The views of a scene show one set of named points, each view turned or mirrored, shifted and resized as a whole, with a little noise and some points left out.

Scene 1
View 1
lize: [  1  -3 -27  -4   8  -7   0   4   2  -6   4   6  -4   8   4 -22  -9   9
  13 -11  -5   3 -15   6   6   8   0   7 -14  16  -6 -25 -18  14 -15  25]
Vom: [ 14 -13   7  -6   6   2 -20   5 -22  -6  12  12  -8   2   6 -30  -4   2
 -11  10  -3  23  -5   4  23   6 -10  -2 -10 -11 -10 -21 -23  -5  14  17]
tepel: [ 24 -14  11  -8  10   9  -9   5  -9  -8  13  10 -16   4 -20 -11  -8  -6
   2 -11   2  16  -1  11  21  -1 -16   7  -6  -9   5 -20  -7  -4   6   4]
puvo: [ 21 -17  15   0 -10  24   7  -2 -15  -1   4   7  -9   9 -21  -4 -10  -6
  16  -7  -3   7   6  11  -1  -3  -8   7   2   3   4 -11  -6 -12  -3 -11]
puzez: [  7  -5 -12   0   0   4   6   2   1  -5   7   5 -10  12  -9 -11 -12   6
  17  -9  -2   3  -9   6  -5   6  -5   8  -5  12   1 -18 -13   7 -13  11]
Vof: [ 10 -22  -6  -3   7   2 -12   7  -6  -5  10   9  -9   6  -1 -16  -7  -4
   6  -7  -4   5  -7   8  20  -3 -10   7 -11   5   0 -13  -7   8   3   8]
gado: [  2   2  -8  15  -3   3  -7  20  -7  -9  24   9  -9  27   4 -29  -6  15
  10  25   3   3 -20  -6 -34  15 -14   6  -7   9  -3 -19 -32  22  -7  12]
Vamom: [  1 -33  -5   8 -27  12   6  -7  -6  -2   2   2  -5   6   1   6 -21  -5
  16   3 -10   1   3   4  -2  -5  -3  -1   3   8  -1  12   5  -5   2 -10]
ruv: [  1 -27  -7  -1 -10  -2 -12   1 -12  -6   8   7  -5   1  14 -15 -13   0
  -3   7 -10  13  -5   2  20   0  -5  -4  -7  -2 -10  -2  -7  -1  13  11]
dev: [ 19 -18  14  -2   2  12 -14   4 -20  -4  12  11  -9   5  -5 -20  -4  -4
  -2   5  -3  15   0   8  16   0 -12   4  -7  -8  -2 -15 -14  -6  11   3]
kib: [ 14 -15   6  -3   3   9 -15   5 -23  -2   9  13  -4   4   5 -30  -1   0
  -1   9  -7  14  -5   6  12   3  -7   2 -10  -1  -9 -21 -23  -2   6   9]
Firet: [ 10 -10  -7   2   8  11  -5   9 -16   0   6  11  -3  14   2 -30   3   3
  17   1  -7  -5 -10  10  -6   2  -3  12 -13  21  -4 -25 -24  14 -13   6]
bar: [  9 -14  -7  -2  12   4 -17  11 -22  -1   7  14   0   8  13 -41   8   3
   4   7  -9   3 -13   8  11   4  -4   8 -19  13 -11 -29 -29  11  -3  14]
sir: [  2 -15 -20  -2  -7  -2   7  -2   9  -8   6   1 -11   5  -6   2 -22   1
  14 -16  -4   6  -6   5  10   1  -5   4  -4   7   2  -6   2   5  -6  11]
zibu: [-25  -7 -35  12 -36  -8  18 -11  -2  -4  -2  -2   6   8  30 -13 -28  22
  13  24 -17   5 -14 -10 -29  17  15 -12   2  19 -22   3 -18   3 -11  20]
Dig: [ -4 -28 -21   1 -12  -5  -3  -2   0  -6   4   2  -6   2  12  -5 -19  -1
   7  -4 -10   5  -6   3  17  -2  -2  -2  -7   8  -5   4   2   4   4   9]
View 2
puvo: [ -8 -19   9 -12   5  -4 -11 -13   1  14  -2 -10 -16  15  -7 -19  -7   9
   9  -7  -4  -2   9  -8   3  -4   7  -2  21 -12  10   9 -22  18  -2  22]
Vof: [  9 -15  19 -19  11  -1 -10   4   6   9   2   6   5  -3 -15 -18 -16   8
  12  -9  -7  -9 -15  11 -11   8  14   7  -5  -9   7  -8 -22   9   9  13]
ruv: [  6  -7  15  -8  14  10  -3  -3  10  14  -5  17  18  -2 -12 -14 -21 -11
   0   6 -15 -12  -3  11  -8   1  20   0  -3 -21   1 -10 -23   9   2   3]
Dig: [  5 -11  16  -8  12  12  -8   2  15  15   5  16   8   4   8 -20 -16 -10
   5   3 -27  -6 -11   8  -5   7  28   0  -2 -21   8  -7 -19   2  15  -4]
Firet: [ -4 -13  23  -9  14   2  -2   1   6  -3 -20  -1  -6 -11 -19 -18 -27   8
  18 -18  -3   1 -22   0  -9   9   3  15 -15  -8  -1  29 -12  18  28  19]
tepel: [  5 -18   9 -24  16 -16 -12   0   0  13   7   0  -5   5 -24 -15  -8  18
   8 -11   7  -4   0   7  -7   0   4   1   7  -5  14 -14 -24  16  -7  21]
bar: [  1  -9  24 -13  17   3   0   3   6  -3 -23  11  13 -20 -35 -12 -33   2
  11  -9   3  -6 -25   9 -15   7   3  16 -22 -12  -7  11 -19  18  17  22]
gado: [ 14   8  28  15  37   1   7  -8   3   6 -38  -8  -6 -16 -20  -9 -21   7
  15 -19  -1  -8   8  15 -21   7   0  17 -15  -1  10  41   1  14  31  -6]
Vamom: [ -3 -15  13   1  -1  15  -9 -15  10  19   0  -2  -7  18  18 -25  -7 -11
   7   5 -30  -6   7  -7   4   0  27  -5  18 -23   6  12 -20   7   9   1]
dev: [  3 -13  11 -16  12  -5  -5  -8   0  10  -8   0   6   0 -30 -11 -16   6
   5  -4   6 -11   5   6  -9  -3   5   2   5 -12   4  -6 -26  19  -9  23]
sir: [  3 -12  10 -10  19  -1 -12   8  16  15  12  11 -12   8  13 -20 -10   6
   5  -8 -20   6 -11   7  -1   7  20  -2   1 -13  18  -3 -11   4  22  -6]
lize: [  0  -7  17  -9  29  -4  -6  16  17   2  -5  18  -5 -12  -8 -14 -26   8
   9 -15  -9  12 -30  13  -6  11   8  10 -22 -11  10  10  -6   9  36   1]
kib: [ -1  -9  14 -12  16  -1  -1  -4   4   4 -17   8  12 -10 -33  -8 -25   0
   4  -3   5  -8  -5   7 -10  -1   3   7  -7 -16  -3   2 -23  19   0  22]
puzez: [ -3  -9  14  -6  23  -5  -8   4  11   8  -4   4 -17   0  -1 -17 -16  12
  11 -16  -9   9 -11   5  -2   6   7   6  -4  -8  14  16  -7  11  27   4]
Vom: [  5  -5  11 -14  23  -6  -1  -1   4   7 -13  16  20 -13 -41  -3 -25   0
  -3   1   9 -10   1  16 -13  -3   3   4  -8 -15   1 -15 -24  18  -8  18]
zibu: [ -9  17  13  32  33  24   9  -6  28  12 -28  27  -1  -4  22  -9 -33 -31
  -8   8 -34  12   0   6   2   0  22   0 -11 -34   2  38   4   5  44 -29]
View 3
Vamom: [-34   0  35  -1  12  12  -3  -8  -5 -14  17  -3 -13  33  21  14  18 -48
   3  17 -22  12   3  22 -27 -31  -2 -39  26  -1   6 -16  10  14  21  -9]
zibu: [-12  13  27 -24  37  26  26  17  12  25  27  -4  35  23   3  34  -8 -19
  12 -10   3  26  25  19 -49 -43 -11 -63  76  24  -2 -15   5  -7  66 -29]
gado: [  8  -8  29 -19 -20  37   5   9   1   2   9   3  51 -29   5   3 -33   1
  -1 -33 -19   3   8  17 -30 -18  -3 -72  13 -13  -6 -28 -11  22  57  -3]
lize: [ 23  11 -17 -13 -13  10  16  10   3  15 -10  -1  15  15  18  12 -12  -4
  -6 -21  -1 -24   7 -10 -22 -23   1 -54  24  -5  -8 -12  -1   1  35  -7]
tepel: [ -5   2   8   8 -21  16 -18   3 -11   1 -10   4 -22  10  17  -4  -1 -14
 -16  -3 -24  -9  -3   0  15 -15   5 -14 -20 -27  -6 -29 -14  14   5  13]
Dig: [ -8  12   7  -3   2   2   7   4  -6   3   3  -6  -2  36  26  20   9 -38
   1   6  -6  17  18   6 -12 -18   5 -45  19   4  -4 -14  13   2  19 -18]
puvo: [-31  -5  29   4  -3  22 -20  -5  -9 -13   5   5 -27  13  12  -8   8 -24
 -13   8 -33 -18 -18  16 -14 -33  -4 -20  11 -24   6 -19 -11  19  18  13]
bar: [  6  20 -10 -16 -20   3  -5  20 -21   1  -7  -2  10 -10  20 -21 -24 -13
 -17 -31  -3  -1  -3   3   0 -17   6 -61  26 -19 -10 -18   1  -3  44 -11]
sir: [  4   0   7   0   0  12  11  -5   7   8  -2  -2  -5  37  21  28  12 -23
   4   8 -13 -11  12  -1 -25 -24   0 -35  10   0  -2 -14   2   9  12  -4]
dev: [-16   9  15   1 -14  15 -22  13 -19  -2  -3   2 -15  -1  14 -14 -10 -19
 -19  -9 -19  12  -3  10  19 -15   4 -24  -5 -26  -6 -31  -9   9  19   2]
Vom: [ -5  21   2  -4 -11  15 -19  28 -22  17  -6   2  -5  -7  12 -13 -21  -9
 -21 -23  -8  25  10   4  32 -12   8 -25   0 -23 -14 -35 -12  -3  27  -5]
Vof: [  3   8  -3  -1 -21   3  -4   5 -13  -3  -8  -2  -4  17  26  -1  -3 -24
 -11  -7 -10   0   5   0   3 -11   8 -42  -2 -16  -6 -19   3   7  15  -4]
ruv: [-12  18  10  -3   1   5  -5  15 -16   6   3  -3  -4  19  21   4  -3 -31
  -8  -5  -5  34  18   9  11 -15   7 -38  12  -5  -7 -26   6  -3  24 -17]
kib: [-10  18   4  -6 -13  13 -17  20 -21   4  -3   1  -4  -6  13 -19 -19 -15
 -19 -21 -10  12  -2   8  16 -17   5 -37  12 -24  -9 -29  -7   1  32  -4]
puzez: [  5  -1   7  -7  -9  19   7   0   4   5  -3   1   6  14  13  12  -3 -11
  -3  -8 -17 -25  -1   1 -30 -27  -2 -44  17 -10  -1 -13  -6  12  27   5]
View 4
bar: [  5 -33  -6  18 -30  -3 -27   7 -13  26  -2  11  -7  24 -25   2   2 -14
  20  16  11   8 -12  17  -8  15  20 -11 -34  17  -4  16   3 -21   8 -28]
ruv: [-11 -27 -25  -2 -26   6 -22   6 -23  17  16   8   4 -11 -33  -4  -5 -19
  10   1  11   7  -2 -16  -4  -1  22  -5  -3  -4   0   0  -2   7  30 -27]
puzez: [  1  -8  -9  18 -10  10   7  -9 -10  12   8   1  -5  11  -4  -8   4 -15
  -9 -11  -3  -9   4   9  -1   8  -2  -4 -21 -10   2  14   7  -7  11  -3]
lize: [ -2 -19  -8  28 -12  -2  -5  -7 -17  11  20   5  -4  18  -2  -9   0 -10
  -1  -7   2 -25  -8  13  -6  24  10 -12 -24   2  -5  29   1 -17  19 -13]
Vof: [ -5 -26 -12   7 -28  17  -4   6 -12  11   9  -5   8   5 -19  -2  16  -8
  12   7   5   4  -1 -12  -4   6   5   3 -22  -4  -5  11   4  -2  19 -27]
Vom: [ -5 -30 -13   9 -28  -1 -18  12 -21  18  -8  14  22  -2 -45   7  -1 -35
  31  18  30  13  -8  -3 -10  12  18 -12 -13  18  10  -7  11 -15  27 -26]
sir: [ -9 -11 -19   9 -13  16  11  -7 -16   2  25  -7   1  -4  -4 -13   5  -8
 -10 -17  -4 -15   5 -13   1   4   1   0  -6 -21  -4  15   1   8  26  -8]
tepel: [  4 -15  -8   1 -28  21  18   6  -8   2 -11 -10  24  -1 -31   2  26 -19
  21   8  15  10   6 -14   0   7 -11   5 -20  -4   2  -6  18   0  19 -12]
Vamom: [ -2  -7 -29 -13 -20  20  -9  -7 -12  19  16   2 -20 -13 -19 -15  -6 -10
 -20 -19 -13  16  18 -16   6 -23   5   6  -1 -31  -2  -7  -7  30  16  -8]
Firet: [ 11 -20  -3  20 -22   6 -13  -2  -4  27  -5   7 -19  29 -10  -3   3 -11
   1   6  -3   6  -2  23  -5   7   5  -3 -38   4  -2  18   3 -16  -1 -14]
kib: [  5 -25 -12   3 -31   3 -17   6 -15  21 -10  10   5   5 -39   2   0 -23
  21  13  18  16  -3   5  -5   7  12  -7 -22  10   3  -3   8  -8  16 -19]
Dig: [-12 -23 -26   0 -21  12 -13   0 -21  12  31   0  -5  -9 -16 -12  -2  -7
  -5 -12  -2  -5   2 -18  -1  -3  17  -1  -3 -17  -7  11  -8  13  29 -24]
zibu: [-15  -7 -32  18   9 -18 -39 -20 -30  37  36  34 -35  -4  -4 -20 -54 -32
 -39 -36  -6 -18  -1  20  -7  -5  34 -26  10 -17   9  11 -17   3  25  -2]
View 5
Vamom: [-14  14  -6  19  -3  -1  -7  -8  -1  12 -10  -8  -6 -10   2  -3 -18   6
  10  29  -9 -16 -30   5  10  30 -16   6 -16 -11  -5  21  18  15  18  -6]
puzez: [-10  -7   2   1  14 -12  11  -1   4   4   1 -11   2   5 -11 -21  -8  16
  12 -10   8 -19 -14  -1   8  23   0  -5  -8   2  11  15  19 -12   1  -3]
dev: [  5 -12   4   4  12   1 -36 -16  17   8  -7  -2   5  -1   3 -24   6   0
  11  12  29 -12 -15  -6  -1  -5   5  -8 -26  11  10  12  14  13  -7   9]
Dig: [-12   5   0  19   9  -9 -13  -3  15   7  -3  -8  -4 -18  -2 -24   3  16
   7  15  -8 -12 -22  -2   2  21  -7   3   2   2  -3  38  24   9  14 -11]
tepel: [  9  -6  -1  10  17 -10 -19 -20   9  12 -14   2  19   7  -7 -25   5 -12
  12   5  26 -14 -20  -5   9   2   1 -17  -8   0  10  13  10   4 -22  13]
kib: [  1 -17   7  -2  10   1 -33 -10  20   6   0  -9  -2  -2   1 -25   8   8
   8   6  26  -9 -11 -10  -4  -6   7  -1 -28  16  14  17  16   7  -4   4]
Vof: [ -3  -7   6  11  15 -12 -20 -10  13  10  -5  -9   3  -5  -4 -24  11   5
   6   8  14 -11 -18  -3   2  11   5  -9  -2   8   8  33  16  -4  -9   4]
ruv: [ -5  -3   2  15  11  -2 -31  -7  21   5  -3  -2  -3 -18   2 -28   7  14
   9  16   6 -11 -20  -7  -4   5  -1   1 -11  11   0  30  22  19  12  -7]
Firet: [-11 -21  14 -11   5  -8  -6   1   7   7   9 -27 -12   8  -4 -11   0  17
   5  -7  20  -9  -6  -3   2  17   8   1 -24  14  21  22  14 -25  -6   1]
gado: [-29 -32   9 -10  32   4  -6   0   4 -15  16 -17 -10   6   0 -14 -13  44
  20 -10  28 -26   2  12 -11  26  18 -19 -38  22   4   8  23 -10  14   7]
lize: [-12 -15  10  -3  17 -17   7   5  17   1  10 -15  -3  -2 -13 -34   6  28
   7 -20   4 -14  -7  -8   2  17   7   2   3  12  16  29  25 -18   1 -12]
puvo: [  1   2  -4   6  -3  -1  -5 -15  -3  19 -13  -6   7  11  -3  -5 -18 -12
  13  14  15 -16 -23   0  16  15 -11  -1 -28 -11  12   0  10   5  -8   7]
Vom: [  7 -17   6   2  19   1 -41 -13  28   2  -2   2   5  -6   1 -37  14   8
  12   3  28 -10  -9 -12  -8 -14  10  -6 -22  18  12  17  18  17  -4   4]
bar: [ -6 -25  18 -10  10  -5 -28  -1  21   5  11 -21 -13  -2   0 -25  16  19
   2  -5  26  -5  -3 -10  -8  -1  14   4 -23  25  21  29  17 -15  -7   0]
View 6
kib: [-16   9   3   7   7   0   9   7 -29  -3 -20  -4  24  13  12 -10  -2  10
  -2   4   9 -13  -8 -19  -7  -4 -23  -2 -15   2   9  17  -6   8 -10  -3]
Vamom: [-21   1 -22   3  37   2 -17  19  -9  -9  16  -8  18 -13 -33 -27   0  -4
  -5   5   6   1  15 -18  -3   5   8 -17   0   7   9   2 -20   0  -1 -12]
dev: [ -5   3  -4   5  12   1   4  21 -37  -5 -15  -5  29   8  11 -16  -1  10
  -3   9   3  -5  -5 -18   0  -4 -16   1  -9   5  18  16  -2   5 -20  -6]
lize: [-43   9 -11  17   6  10   5 -22   2   2  -2  -4  31  21 -18   2  16  -1
   0   9  -6 -11 -17 -19 -16 -12 -14  18 -18  -3  -3  30 -13  -5   5  -4]
gado: [-38   5 -18  19 -13 -29  -3 -17 -24 -17 -17  17  12   2 -22 -10  15  10
 -29 -19  -5 -18 -21  -4 -20 -18 -27   0 -25  28  -6  30  -5  -3   1   2]
puzez: [-35   0 -18  14   9   4  -5  -4  -7  -5   2  -3  31  10 -22 -15  18   1
 -10   0 -12  -9 -13 -15  -9 -17 -11   7 -21   4   5  25  -7  -3  -4   0]
Vom: [ -7  13   6   7   0   2  14   6 -39   1 -28  -5  23  17  18  -2 -10  12
  -2  15   4 -13  -7 -22  -7   2 -25   6 -11   8  14  22  -5   3 -12 -13]
ruv: [-15  15  -3   7  18   1   2   4 -24  -1 -11  -6  16   5  -6  -2 -10   3
   0  18  12  -4   5 -21  -9  10  -8  -2   0   8   6  14 -20  -1   0 -20]
puvo: [-12 -10 -17   3  24  10 -12  32 -20  -8   7 -12  37  -1 -13 -38  10   4
  -6  -3  -7  -4   1 -18   6 -13  -4  -8 -15  -1  22  10   1   6 -19   4]
bar: [-33  11   5  15   5  -6  15  -9 -17  -5 -20   0  25  18  14   3   8   9
   3   0  16 -16 -18 -17 -13 -10 -27   2 -18  -5  -7  21  -6  12  -7   5]
sir: [-27   5 -23   9  22  12  -8  -1  -5   3  14  -8  32   7 -33  -8  12  -5
  -2  20 -11   2  -2 -19  -5  -3   4  11  -6   3  10  20 -17 -10  -2 -15]
tepel: [ -4  -5 -16   3  15  12  -1  23 -32  -1  -3  -7  45  10   2 -17  13   5
  -3  18 -11   5 -10 -15   8 -11  -8  13  -7  -2  26  19   3   2 -28  -6]
zibu: [-49  24  -9  14   6  -2 -13 -23  13  -5   4  -9 -10  -3 -56 -17 -17  -2
 -15 -14   0 -31  14 -27 -31   9  -9 -17 -22  25  -9  20 -33 -15  42 -17]
Firet: [-41   2  -8  16  10  -6   4  -6  -7 -10  -7   1  30  12  -5 -11  20   5
  -3  -9   7 -13 -19 -13 -11 -19 -21   0 -23  -5  -6  19  -5  10  -7  12]
Dig: [-25  12 -14   9  27   5  -4  -3  -9   0   6  -7  20   1 -22  -1  -1  -5
   1  21   8   1   6 -21  -9   9   3   1   3   3   2  12 -25  -4   3 -20]

Which points are out of place in each view (at most two, in the order of its rows)? Write - if all are in place.
view 1 | -
view 2 | puvo
view 3 | bar
view 4 | Vom
view 5 | dev
view 6 | puzez, tepel
